A landscape with many valleys, sampled at points; each row gives a point and its height.
From any point a ball takes the steepest step (drop divided by distance) to one of its 2 nearest points. It stops when none of these is lower. Distance is the straight distance between rows; heights are no part of it.
piva h=367: [ 12  20 -12  -2  12  -9 -15  -2  -5  -1   4  -1 -12   7  10  -9  -8  -9
  11  -7   4  16  11   6   4]
mabub h=359: [  2 -15   3 -12  19   1  11  18   9 -10  -1   2   4   4 -12 -10  -1   7
   8   0 -10  -5   4   6   8]
nez h=396: [  1  -1   9  -1  -8   7   9  -3   3  19  10  -8  -4   0   0 -11  31   4
  -8   5   0 -16   1   8   5]
guk h=557: [ 11  10 -13  -1  10   4   3  -4   4   7  -2 -12  -2  11   5 -12  23   2
  -7  -2   1  18  10  20  10]
tadem h=607: [ -3   9 -17  -3  -1  -5   3   9 -11 -17   8  -1   9  -4 -12   1   1 -13
   4   2   9  14  24  20 -26]
fov h=432: [  4  -1  -5 -14   8  -1  -3   5  10 -18 -20   6   2  13   6   3  -9   1
  11   4  -8   6  14   0   5]
Pesut h=509: [ 13   3   4  -9   5   0 -17 -13  -1   8  -9  -6  -5  11   8 -10   9  -9
   5  10   5  -4  12  13  -1]
Musut h=545: [  2   1  19  -4 -11   0 -10  -5  -2 -13  -1   7  -9 -15  -5  14 -25  -4
  11  18   6 -14 -13  -7 -12]
Bot h=566: [ -5  -7   9   3  -4  -5  -6   0   5 -22  -3  16   4  -9 -16   2 -24  -2
   2   3   0   1 -17  -4   4]
nok h=657: [ -7  -2  -9  12  -9  -8  -8  -7  -7 -11   0  -1  10  -8  -8  -2   1  -5
  -8 -15   4   5   5  14  -7]
geban h=438: [  8  -4  -7 -13  10  -5  -5   1   6 -13 -24   8  10  11   3   6 -10  -7
  13  14 -11   6  18  -3 -10]
gipip h=449: [  1   7  -2   2  -2  -6  -4 -16   2  12 -14  -6  -3   3  19   4   6  -7
  -2  11  -5  -9  -2 -12  -3]
Tika h=373: [  0  -8  -8 -16  10  10  18  22  17 -22 -10   3   8  13  -1  -4   5  12
   3   4 -13   8  15  -3   5]
Fimi h=354: [ 15 -14  24  -9   9   2 -11   9  -4   2  17   7   5  -7 -15 -11  -8   0
  12   5  -3 -10  13  17  -5]
nen h=665: [  4  -5 -12  13   9 -13  -8  -6  -9  -3   9   0  10  -8  -8 -15   1  -9
  -5 -18   2   9   2   3  -1]
ded h=542: [ -1  20 -10   1  -4   0  16  12  -3   9  20  -7 -14  -1  -2  -4  23   0
   3   1   5  10  11  17  -2]
vep h=313: [-13   9   8  10  -1   5   4   3   3  18  -4  12   3  -8  10  22  -9   5
   2  14   5  17 -22 -31  -1]
kura h=469: [ -3  -4   5  -6  -8  -2   0   4  -1 -11   2   6  11   6 -14   8  -7  -7
  -1  11  10   5  26  24 -23]
pefop h=347: [  4  23 -17  -4   8  -8  -4  10  -4 -15  -1   3 -12   6   9   5 -14  -5
  16  -5   2  19  14   3   2]
Dola h=551: [ -2  -4 -13   5  -2  -7   4  -8   9  -3 -25   6  12  -2  -1  11  -6  -3
  -2   4 -17   0 -10 -15  -3]
Dono h=613: [  1   1 -12  -1   0   1   4   9  -2 -22  -1  -4  17   0  -6   1   9  -5
  -2   4   3  15  28  18 -21]
rofun h=474: [ 10  26  -7   0  -2   5  -4 -14  -1  23   4 -13 -24   9  18   0  17  -4
   4  11   6   4   2   2  -1]
Lapal h=457: [  2  -4  -1  -9 -11   0  -2  -1   1 -18 -12  11  14  15  -6  18 -19  -4
   1  16   6  10  26  12 -21]
Figop h=660: [-12   0  14   7 -22   3  -6 -15 -11  -5  -4   6   4  -9   8  -2 -10  -5
 -16  -9  12  -7 -12  -7  -5]
lomo h=391: [  1  -2  -4   3  -7   7 -20 -19   3  -2 -22 -18   2  10   8   4  12  -1
 -16  -5   3   4   5  24   3]
gir h=714: [-15 -16  -5   3 -10   3  15   7  14 -12 -12   4  11   3 -14   7   4  14
 -11 -10  -9  -1  -8   2  12]
Voz h=470: [  8  -6   0  -6  22  -8   8   8   8   9  -1  -4   0  -1  -2  -9   7  -3
  10  10 -19  -7   5  -7   0]
vobo h=411: [  1 -21   2  -7  10  -5  -9   0   2  -6 -10   6  12   8 -11  -6  -8  -1
   1  -4   4  -7   8  11   3]
gite h=284: [ -5   6 -15   8 -18  -9   4  -5  -9 -17  -5   3   2 -18 -21  16  -9 -14
   4   7   5   4 -15   1 -26]
Tefus h=412: [  7   5 -16   7  22 -13   4   8   5   0   6   5   0  -1   0  -4  -5  -1
   8  -8 -11  19   6  -7   9]
Bataz h=332: [  9  11  12 -10   1   2 -12   2   0   1   4  -1 -16   5  11  -5  -4   3
   9  -1   1  -5   6   8  12]
likem h=519: [  4   4   1  -5  -5  -3 -19 -23   1   5 -19  -6  -2  10  13   5   1 -11
   0  12   5  -6  11   9 -10]
Nozed h=377: [ -4  -7  -3   1  -8  -3 -17 -17   3  -6 -25  -5  10  11  10   6  -2  -1
 -11 -10   2  -5  -1   8   6]
Goru h=695: [ 18  -8  12 -10  17   7 -19  -8 -10  13   0  -6   0  10  13 -17  -3  -2
   4  -2   0 -16  -4 -11  10]
pudu h=638: [-16  -4  11   4 -23   1   7  -3   7  -8  -4   4  -2  -9  -6   7   2   2
 -11   2   5 -14  -9   1   0]
tefo h=556: [ -3  -2  15   2 -10  -3  -3   3   0 -23   8  10  -6 -17 -21   9 -22  -3
   9  17   3  -5 -19   1  -7]
vodu h=728: [  4 -14   6   6  14  -2   1   5  -4  -1  15   6   5 -10  -6 -14  -9   2
  -3 -13   1  -1 -12 -10  10]
Fomum h=619: [  2  -9  17  -9  10   2 -10   2   5  -1  -4   3  -3   0   5  -5 -21   8
   4   1  -7 -18 -14 -12   9]
Bala h=591: [ -9  13 -22  11  -4  -8  10   5  -8  -1  15  -5  -5 -11  -9   0   8  -8
   2  -8   1  14   5   9 -11]
kur h=478: [ -8  13 -10  14 -20  -1  -7 -11  -5   3  -6 -12  -1   0  13  11   4   1
 -17 -11   7   5  -6   6   2]
gobe h=645: [-11   4 -18  14  -9  -2  15   5   8   2  -2  -4   4  -1  -3  18  17   8
  -5  -3  -8  15   7   3   1]
ponu h=422: [ -1  -8  10 -13   3  -2 -11   2   8 -14 -18   9   3  12  -1   1 -16   1
   8   3   1  -3  10   6   3]
defu h=465: [-10  11  -7  20 -12   0  -4 -11  -4  19   0 -12   4  -1  18  13  10   4
 -18  -9   5  15  -9  -5   0]
vor h=543: [ -6 -20  -5  -4   3  -4  -4  -7   4  -6 -29   2  17   6  -8   2 -10   2
  -5  -2  -6 -16 -11  -6  -3]
Vaka h=625: [ -5  -3  16  -4  -3   3  -2   4   9  -1  -1   7  -8  -2   4  -1 -10   7
  -1  -2  -1 -13 -10  -8  13]
Lemi h=366: [  0  -7  -4  -8  16   3  17  21  15 -14  -3   4   1   7  -7  -1  -3  11
   8   4 -15   7   4  -2  11]
vima h=289: [-15   6   3  17  -9   2   9   0  -4  11  11  10   5 -13   2   9  -8   4
 -11  -2   8  18 -19 -21  -3]
vup h=459: [ 18  -2   8 -10  16  -2  -3   5   0  11   3  -4  -2  -1   0 -15  12  -5
  12  10  -9  -8  13   6   0]
Zemu h=382: [  6   7 -18  -6   8   6  15  18  11 -24  -6   5   5   8   6   2   2   7
   9   7 -10  19  20  -7   1]
gato h=616: [ -7   8   1  -6 -14   3   0   5   0 -18  -1   1  -6   5  -4   2   3  -1
   1  -5  13   4  15  22  -2]
Dupo h=615: [  8 -21   0  -3  18  -4 -18 -14 -13   7  -9   0  15   6   6 -13 -12  -9
  -4  -6   8 -11  -7 -10   1]
sak h=499: [ 20  13  -4  -8   9   0  -9 -11  -3  12  -2 -11  -6   6   6 -16  19 -11
   5  12   1   4  13  16  -3]
giso h=583: [ -4   7 -16   5  -1  -7  20  12  -3 -12  14  -3  -5 -15 -17   2   8 -11
   7   7  -3   9   7   6 -19]
Kizo h=463: [  6  18 -16   4   0  -2  -1 -15   3  18  -8 -19  -9   6  16   7  23  -5
   0  12  -5   7   7   5  -4]
gam h=749: [ -2 -25  15  -4   7  10   7   1  -9   9   3  -2   8   1  -4 -18   2   5
  -8  -5   2 -26 -16 -13   3]
sadug h=517: [ -6  13   6  -5 -12   2  17  18   1   2  22  -5 -27 -11  -9  26  -5  11
  14   7  11   2 -16  -3  -7]
zelig h=529: [ -6 -13  -5   7  -4   4   0  -8   1  11 -11 -16   9   7   7  -1  16   9
 -21 -12   0  -8 -11   9  13]
Vubip h=189: [ -4  11  23   5 -15  15   3 -10 -22   9  13   2  -9  -4  20   2  -9  -5
  -5  -2   4   2 -11 -26  -9]
lere h=413: [  2 -13  15  -5  -5   6  -1  -5  -1  11   4  -6   3   0  -6 -17  22   1
  -7   0   3 -24   0   8   1]
fid h=537: [  3   1  14  -7 -11  -4 -15  -8  -3  -3 -11   6  -8  -5   3  13 -20  -9
  10  17   6 -16   0  -6 -13]
Fup h=323: [-10   0  17   5   6   8   5   1   2  25   2   5   6  -8  11  10  -7   5
   0  17  -4  10 -20 -35  -4]
vaku h=602: [ -2  -4  -2   9  11  -3   1  -6  -2  17   1   3   8   1  13  -2  -6   1
 -10  -9  -1   8 -14 -24   8]
noz h=712: [-19 -12  -5   7  -2   2  12   7  14   5  -3   4  10   3  -8   8   4  16
 -14 -11  -3   3 -11  -5  15]
lugad h=301: [  0  13 -12   3  -9 -10   6   2  -7 -14   2   4 -12 -13 -11  17 -17 -11
  10   7   6   6 -16  -9 -15]
sisev h=397: [  3   2  -8   0   2  -5 -14  -8  -5  -7  -5  -1  10   9  -3  -1  -1  -9
   0  -2   8  14  22  23 -11]
fil h=604: [ 13 -28  14  -8  16   5 -14  -1 -13  10   5   2  13   2  -9 -16  -9  -2
   3   0   5 -23  -3  -5  -2]
dezo h=631: [-17   5   4   5 -26   3  11   2   3  -7   5   0 -11  -7  -7   7  10   4
  -9  -3   9  -7   0  11   0]
bedo h=599: [ -5  15 -20   1  -2  -7   4  10 -12 -13  14  -2  -1  -7 -11  -6   2 -14
   7 -11   6  16  12  18 -13]
fimu h=596: [  1  -1 -10   8  11  -8  -4  -3   0   4   1   7   4   6   8  -4 -10   2
  -7 -20   3  12  -8 -10  19]
romin h=507: [ -9   6   6  10 -22   9   0 -11  -3   9   6 -13  -5  -2   7  -3  21   4
 -20  -8   9  -6  -5  12   2]
futub h=334: [ 11 -18  23 -14  16   3 -11   7   4  -4   9   3   4  -9 -12  -6 -15   9
  17   8 -11 -18   2   9  -3]
bor h=400: [ -6   1 -19   8 -15   3  16   9   9 -24  -8  11   6  -1 -10  13  -3   8
   2  -4  -8  22   2  -1   3]
sazo h=524: [-12  14  -2  -5 -19   1  15  12  -4   6  19  -7 -25  -6  -5  17   5   2
   5   0  15  -4  -7   0  -6]
nozus h=439: [ -3  17  -8  13   0  -4   1  -3  -7  24  19  -3  -6  -6   9   4   7  -5
   0   0   3  13  -2 -15  -6]
nezum h=561: [ -7   0 -16   5 -23   6   9  -2   9 -12 -25   3   5   5   4  23   3  10
  -2   0 -12   7   0  -2  -1]
buguk h=365: [ -2   4  -4   3  -5  -6  -6 -10   4  -4 -11   0  -1   6   8   2   0  -2
  -4  -6   2   0   2   3   7]
neve h=350: [  3  14  -2  -4   0  -3   1   1   3  -1  -2  -1 -14   7  10   0   3  -1
   7   2   1   4  10   6   6]
fon h=670: [-10 -12   7  11 -11   0  -2 -13  -8   0 -11  -2  17  -9  10   0  -3   0
 -24 -13   1  -5 -17  -8   0]
fiz h=709: [-17  -8   9  -1   2   7   8  11  13  14   2   2  -1   9   1   4   4  19
  -7  -6   3  -6 -12 -10  20]
visab h=303: [-14   5   1  15  -6   3   8  -3   2  13  -6  12  13 -10   5  18  -9   5
 -10   2   3  19 -26 -25  -4]
Fepil h=503: [ -4   6   3   0 -12  -3  18   6   6  -4   0  -1 -18 -10  -6  19   1   0
   7  16   1  -8  -5  -6  -8]
gof h=447: [  4   3  -6  -9  -6  -1  -2  -1   1 -20 -21   6   4   6   1  16 -10  -7
  13  14   0   5  19   1 -17]
rize h=589: [  3   4  11  -4  -6   1 -14   2  -6  -4  14   5  -4   0  -7 -14  -3  -3
   2 -10  14  -2  10  20   3]
fak h=614: [  7 -13   4 -12  23  -2 -13   2  -2   3 -13   0   1  12   8  -8 -22   5
   7  -7  -2 -16 -11 -11  15]
koto h=372: [ 20 -21  16 -12  16   3 -15   5  -9  11  13   6  10   9 -15 -14  -9   0
   6   0   7 -11  12  18   4]
Gizi h=539: [ -9 -22  -2  -1   1  -1  -3  -7   0   2 -25 -10  15   8   0  -1   2   5
 -13  -6  -3 -21 -10  -2   0]
buzu h=362: [  8   4  16  -1   6  10   0  -2  -3  27  16  -5  -6  -1  14  -5  13   3
   0   7  -7 -10  -5 -21   2]
fetu h=744: [  4 -17  15   2  12  14  10   5 -10  16  20   0   7  -3  -1 -16   4   6
  -7  -8  -2 -10 -16 -21   8]
Vobev h=236: [ -1   1  24   3 -11  12   0  -8 -13   8  15   1  -5  -5  11 -10   3  -3
  -9  -5   4 -10  -7 -18  -2]
Dele h=456: [  1   5 -13   6   4  -5  -1 -15   6  20 -14 -12   1   5  18   7  17  -5
  -5  10 -11  -1   2  -7  -3]
sokup h=533: [ -6  15   0   2  -9   1  11   9  -2  12  20  -2 -19  -5   0   3  11   2
   4   1   7   1   2   5   1]
Gez h=534: [-11 -20  -9   1   3   2   6  -2   3   6 -17  -9  10  14   2   0   5  13
 -13 -12  -2 -13 -12  -2  12]
kab h=383: [  8  13 -11   0   9  -8 -12  -5  -7  -5   1  -2  -1   7   2 -10   2 -11
   6  -5   7  15  17  17  -2]
neri h=608: [  0 -10   5   4   9  -1   0 -15  -9  14 -10  -1  12   0  18  -7 -11  -5
 -10  -3  -5  -2 -16 -28  -2]
rebo h=268: [-15   6  -8  20 -13  -4   8  -1  -3   2  12   5   5 -15  -6   7  -4   2
 -14 -11   6  13 -14  -9  -2]
lib h=547: [ -3 -10  -7   3  -5  -5  -4  -8   8 -15 -28  14  17  -1 -10   7 -15  -2
  -2   3 -10  -3 -17 -11  -3]
Dut h=611: [  2 -17  -6   0  17  -7  -4 -11  -7   8 -18  -1  15   3   8  -9 -13  -4
  -6  -4  -3 -12 -17 -24   0]
paka h=567: [ -8  -1 -10  -5 -11   8  21   8  15 -12 -15   2   1   8   2  13  11  10
   1   7 -11   5   9  -1   2]
fugul h=673: [ 13  -1 -11  11  16  -8  -6  -7 -11  14  17  -2   6  -3   4 -17   6  -8
  -5 -17   2   7  -2 -11   6]
Dedu h=488: [  0  -4  10  -9   3  -1   2   5  12 -12 -14   5  -6  -4  -4   9 -12   1
  13  19 -13 -10  -5  -5  -1]
reveb h=733: [ 14  -4   8   3  16   2  -5   8  -6   7  25   4  -1  -8   0 -14  -4   5
   3 -15  -3  -2  -6  -8  13]
seg h=632: [-12  -8  21  -2  -6   8  10   8  12   1   7   5  -8  -6  -4   1  -1  11
  -5   6  -3 -15 -15  -7   9]
vek h=310: [  8  13  13  -3  -2   9 -10  -1  -4  11  17  -1 -16   5  11 -10   2   6
   1  -6   5  -4  -1   1  15]
lupu h=688: [ 22   3  10  -1  18   7 -14  -6 -14  14  16  -2  -1   1  17 -14  -3  -3
   5  -7  -6  -4  -4 -21   6]
togu h=722: [ -3 -13   7   2   4  -4   4   4   5  -5   4   7   4 -10 -13  -9  -1  -1
  -4  -2  -5  -7  -7  -3   3]
mapa h=703: [  0  -4  10 -11  14   9  -4   5   6  22  -5  -6  -7  19  19  -4  -6  18
   1  -3  -3 -17 -12 -13  20]
mol h=620: [ -1  -3 -13   3  -3  -6   2   2   2 -24  -8   5  13  -4 -13   4  -2  -6
   4   2  -4  14  16   9 -13]
gori h=399: [ 12   5 -20   2  22 -12   0   3  -1  -2   1   0   4   6   3 -12   6  -7
   5 -10  -5  20  15   7   6]
Galig h=649: [-14   3  14   5 -27   2   1  -8  -8  -7   3   5  -5 -15   0   5  -8  -5
  -8   1  15 -11 -14  -5 -12]
dil h=587: [  9 -14  10   2  10  -5 -17   1  -9  -6  14  11   7  -6 -14 -15 -17  -4
   3 -13  11   1   3   5   3]
kaze h=634: [ -5  -7  -1   3   3  -5   4  10   5 -20   6  11   1  -4 -16  -6  -9   3
  -1 -16   2  10   2   7  14]
Fegi h=576: [  2  -4  11   1   5  -4 -10   5   0 -14  12  10  -2 -14 -16  -6 -22  -2
   7  -2   1   1  -4   2   0]
Rurad h=637: [-17  -3   9   5  -9   4  18  11  18   6   6   4  -6  -6 -11  13   9  14
  -4   9  -3  -2  -8  -6   8]
leto h=570: [ -3   0 -14  -2 -12   6  26  10   9 -20 -10  -2   3  -3  -3  14  15   6
   2  14 -10   8  13   1 -12]
tam h=380: [  6   2  12   1  -2  11   5  -3  -3  27  17  -6  -3  -1   5 -12  27   1
  -7   5  -4 -15  -2 -10   2]
bifi h=402: [  0   9 -10   3 -10   3 -18 -17  -3  -3 -15 -17  -2   7   7   7  10  -7
  -8   0   5   9  12  25 -11]
Toz h=528: [  0   6   8  -5 -14  -4 -15 -16  -3   2 -13  -1  -9   2  10   9  -6 -11
   5  14  11 -15   6   1 -12]
vome h=487: [ 17  23  -2  -6  -3   8 -11 -14  -9  17   8 -14 -17   2   5 -14  21 -10
   5  12   6  -1   7  12  -7]
ver h=511: [ -2   7  12  -4 -10   2  19  14   5 -13  13  -3 -23 -14 -12  23  -7  10
  15  19   0  -4 -15   1  -4]
kat h=568: [  2  -6   0  -7   8   0  13   8   7   6   1  -4   1   5  -4 -12  21   4
   0   1  -6  -6   7  12  10]
ragiz h=700: [ 12  -2   6  -9  19   4  -8  -2   2  19  -2  -7  -7  13  16 -11   1   5
   5   0  -7 -13  -6 -10  14]
bur h=477: [  4  -8  -4  -1  21  -9   7   6  10   0  -4   3   2  -4  -7  -2  -7   0
   9  10 -21  -1  -7 -14   1]
Vasis h=480: [ -8  -7   9  -2 -13  -4  -2   2  -4  -7  10   7   5  -3 -20   0  -4  -7
  -3   2  13  -1  17  26 -17]
viduv h=267: [-11   5  -8  12 -26  -5   4  -7  -7 -11  -8   0   3 -20  -9  17  -6  -8
  -9   0   5  -3 -16  -1 -19]
lizaz h=641: [-15  -3  -6   8  -3   0  21  12  16   7   5   2   3  -4 -10  12  17  10
  -3   3  -8   9   2  -1   4]
tevir h=590: [ -4  10 -16  10  -1  -9  -3  -3   5  -5  -6  12   2   4   6   8 -14   4
  -3 -18   0  19  -4  -9  15]
febe h=681: [ 13  10   0   9  11   1  -8  -7 -12  17  22  -1  -4  -2  12 -14   3  -6
   0  -9  -1   7  -2 -17   3]
bev h=562: [  7  -2  -9  -9  16   2   5   0   7   7  -8  -8   0  19   6 -10  17   5
  -3  -3  -2   3   5  12  16]
Kegol h=318: [  2  10 -11   3   0 -10   2   1   1 -12  -7   9  -7  -6  -3   9 -13  -7
   9   5  -5   6  -1  -8  -5]
Bof h=579: [ -1   4 -14  -1  -2  -1  22  13   0 -24   2  -3   4 -10 -13   7  12  -5
   6  14  -4  11  15   5 -23]
Pani h=333: [ -2  -4  16  -2  13   7   2   3   4  25   3   0   0   0  15   3  -7   8
   0   9 -11  -4 -16 -31   1]
vav h=423: [  2   9 -13  12  14 -10   4   5   2  15  15   2  -3  -5   2  -2   3  -2
   4  -5  -6  16   3 -12   4]
Mapu h=491: [-13  13  -8  11 -24   3  -6  -8  -8   0   6 -13  -7  -3   5   2  10  -2
 -15 -13  10   2  -4  18  -3]
Vafur h=428: [ -4 -10   9  -6  -5   2  -2  -8   5   7 -12  -6   2   8   6  -7  14   0
  -8   4  -1 -21  -1   4   3]
les h=600: [ -1 -11  22 -10  -2   4  -8   8   2 -10   6  10  -1   4 -11  -9  -5   4
   1  -7  10  -9  11  22   9]
mapif h=520: [ -9  -5   2   8 -16   4   0  -6   2   1  -5 -15   3   0   1  -1  22   6
 -20  -9   0  -8  -2  18   7]
pode h=431: [ 16  -7  17  -8   2  11 -14  -9 -10  15   9  -4   3   6  -3 -22  13  -1
  -3   1   8 -18   0   5   6]
Gem h=448: [ 19  -8  13 -16  13   6  -6   4  -3  16   4  -8   0   5  -3 -21  15   2
   9   9  -7 -20   4   6   7]
Kav h=453: [-11  20 -15  15  -7   0   1  -5  -4  27   9 -11  -5  -1  13  17  16   3
  -5  -1   9  17  -2  -5  -5]
pamo h=578: [  3  -2   3  -1   1  -2   2   7   2  -4   9   2  -1  -1  -8 -13  10   0
  -1  -9   3   1   8  15   9]
kizu h=331: [  0  16 -19   0  -7  -6   6   1   1 -13 -11   4  -6   3   5  14  -6  -4
   9  -1  -1  15   9  -2  -2]
Buto h=624: [-12   9   5  -5 -18   1  13  12   2 -17   6   4 -16  -6 -11   7   0   1
   4  -2  10  -2   5  14  -2]
gurov h=627: [ -7  -4  -4   2  -6  -6  -2   4   2 -26  -2  13   7  -6 -18   0 -14  -5
   1  -6   4  12   7  11  -3]
kuzen h=584: [ -9  16 -20   8  -7  -5   1   3   4  -5   1   8  -5   9   4  11  -7   6
  -1 -17   4  25   4   1  14]
vik h=259: [  6  14  -3   5  -1  -8  -8  -7 -13   6   8  -1 -10 -11   9   0 -10 -15
   8   4   1  -2  -3 -17 -13]
Tetis h=401: [  5 -19   0  -7  14  -3  -2   2  -1  -3  -2   3  17   8 -13 -11   6  -3
  -1  -5   6   0  16  22   0]
gubat h=496: [ -3   3  12  -5 -12  -1   9  -1   9  -2 -10   3 -14  -8   2  16  -6   0
   5  20  -4 -18 -10 -11  -3]
Givu h=283: [ 12   9   2  -1   7  -8  -5   0  -6  -1  10   0 -14 -16   2   5 -14 -10
  17  13  -8  -4   0 -10 -12]
mit h=609: [ -5   0  18 -13  -9   7   0   9   7 -18  -3   5  -4   9  -3  -2   2   3
   3   2  11  -5  19  25   5]
fenem h=563: [ -1   8 -17   6   1   2   3  -6   8   2  -8 -11  -1  12  10   4  19   5
  -8  -8  -4  17   8  12  10]
dak h=304: [ 16   9   1   2  18  -6  -1   4  -4   3  22  -3 -11 -22  -1  -2 -10  -4
  21  11 -17   0  -1  -9 -10]
Suned h=569: [ -3  16 -26   9  -9   5   3  -1   3  -9  -7 -10  -1  12  10  10  10   6
  -5 -11  -3  28  13  14   5]
Rasal h=390: [  3   5 -19  -2  -3   5  16  15   7 -32  -8   9   4   1  -4   8  -5   6
  11   7  -8  25  11  -6  -4]
Gide h=349: [  4 -18  15 -18  21   3  -3  15   8 -13  -4   2   4   2 -13  -5 -17  11
  14   4 -12 -11   0  10   5]
Lom h=388: [ 10 -26   5  -9  11   2  -8  -1  -8   8   3  -1  15   7 -16 -18  10  -2
  -2  -2  11 -15   5  18   3]
kap h=482: [  0  -8   4  -9  11  -4   4   4  12  -2 -18   3   0   1  -6   2 -11   1
   9  19 -21 -13 -10 -16  -3]
vibi h=247: [-14  10 -13  14 -20  -5  10  -2  -5  -1   5  -1  -4 -15  -7  16  -1  -4
  -7  -4   5   4 -13  -4 -11]
pulum h=597: [ 10 -23  20  -3   7   5 -19  -4 -14   2  14   9  13  -1 -13 -15 -12  -4
  -2  -9  12 -14  -1   0   0]
povul h=650: [ -7   2 -14  12 -11  -4   4  -1   2 -10  -4  -6   5  -3  -4   7  10   0
  -9 -11  -6   9   5  12  -2]
Ved h=706: [-10  -8   4  -5  11   9   2   5   7  24  -4  -3  -1  21  11   0   2  19
  -6  -6   6  -7 -12 -14  21]
kobi h=610: [ 10 -22  10 -10  26   3 -11   1 -11   9  -2  -4   7   4   1 -14 -18   3
   8   0  -5 -25 -12 -16   0]
zes h=227: [ -3  17   5   6 -11   3   0  -7 -16  11  12  -1 -12  -6  19   4  -7  -7
  -1   1   7   0  -9 -22  -9]
rofe h=275: [ -2   8  16   1 -15   8 -10  -6  -9   1  14   2  -9  -2   7 -10   0  -1
  -8  -9  12 -10  -3  -1   4]
zefir h=549: [  9  21 -10  -4   5   3  11   7   0   4   7 -11  -7   5   3 -10  27  -2
  -1   6   3  15  16  22   2]
Tel h=410: [ 16  -7  -2  -7  15  -4 -12  -4  -4   3   0   0  17  15  -7 -12   3  -7
  -2   1  10  13  24  28  -5]
vali h=555: [ -4   3 -11   0  -8   0   5  -2  14  -6 -24  11   2   6   6  17  -8   5
   1   2 -10   1  -7 -13   5]
mipir h=577: [ -5  21 -22   3  -7   0  -1   2  -2 -15  -1  -2  -8  12   8   2  -1   0
   0 -17   7  25  11  14   6]
votis h=440: [ -4  -5   9  -2  -5  -2  -6 -14   2   8 -15  -3   3   0   9  -1   5  -5
  -6   9  -3 -20  -4  -9  -5]
belu h=345: [  6   4  15  -1   5   5  -3  -1   2  16   9   0  -9  -3  18   1  -7   6
   5   5 -10 -10  -8 -22   4]
Dosuz h=739: [ 14  -8  10   2  20  13   1   9 -11  20  29   0   3  -2   1 -13   2   7
  -1 -14  -3  -3 -10 -17  15]
Mitad h=718: [-11 -18   5  -1  -3   0  13   6  10 -12  -3   5   7  -3 -19  -4   4   4
  -5  -2  -4  -9  -6   7   6]
boveg h=408: [ -2  12 -14  -1 -10   1 -15  -9 -10  -9  -6 -10   4   9   0   5   2 -10
  -3  -1  12  15  18  32 -18]
kofot h=326: [  9   2   5   2  14  -3  10  13   5   4  23   0  -8 -17  -8  -5   2   2
  12  10 -17  -2  -2  -5  -2]

For each start below, name the point where the ball stops.
giso => vibi
vodu => vibi
gam => vibi
votis => vibi
bor => futub
bifi => Vubip
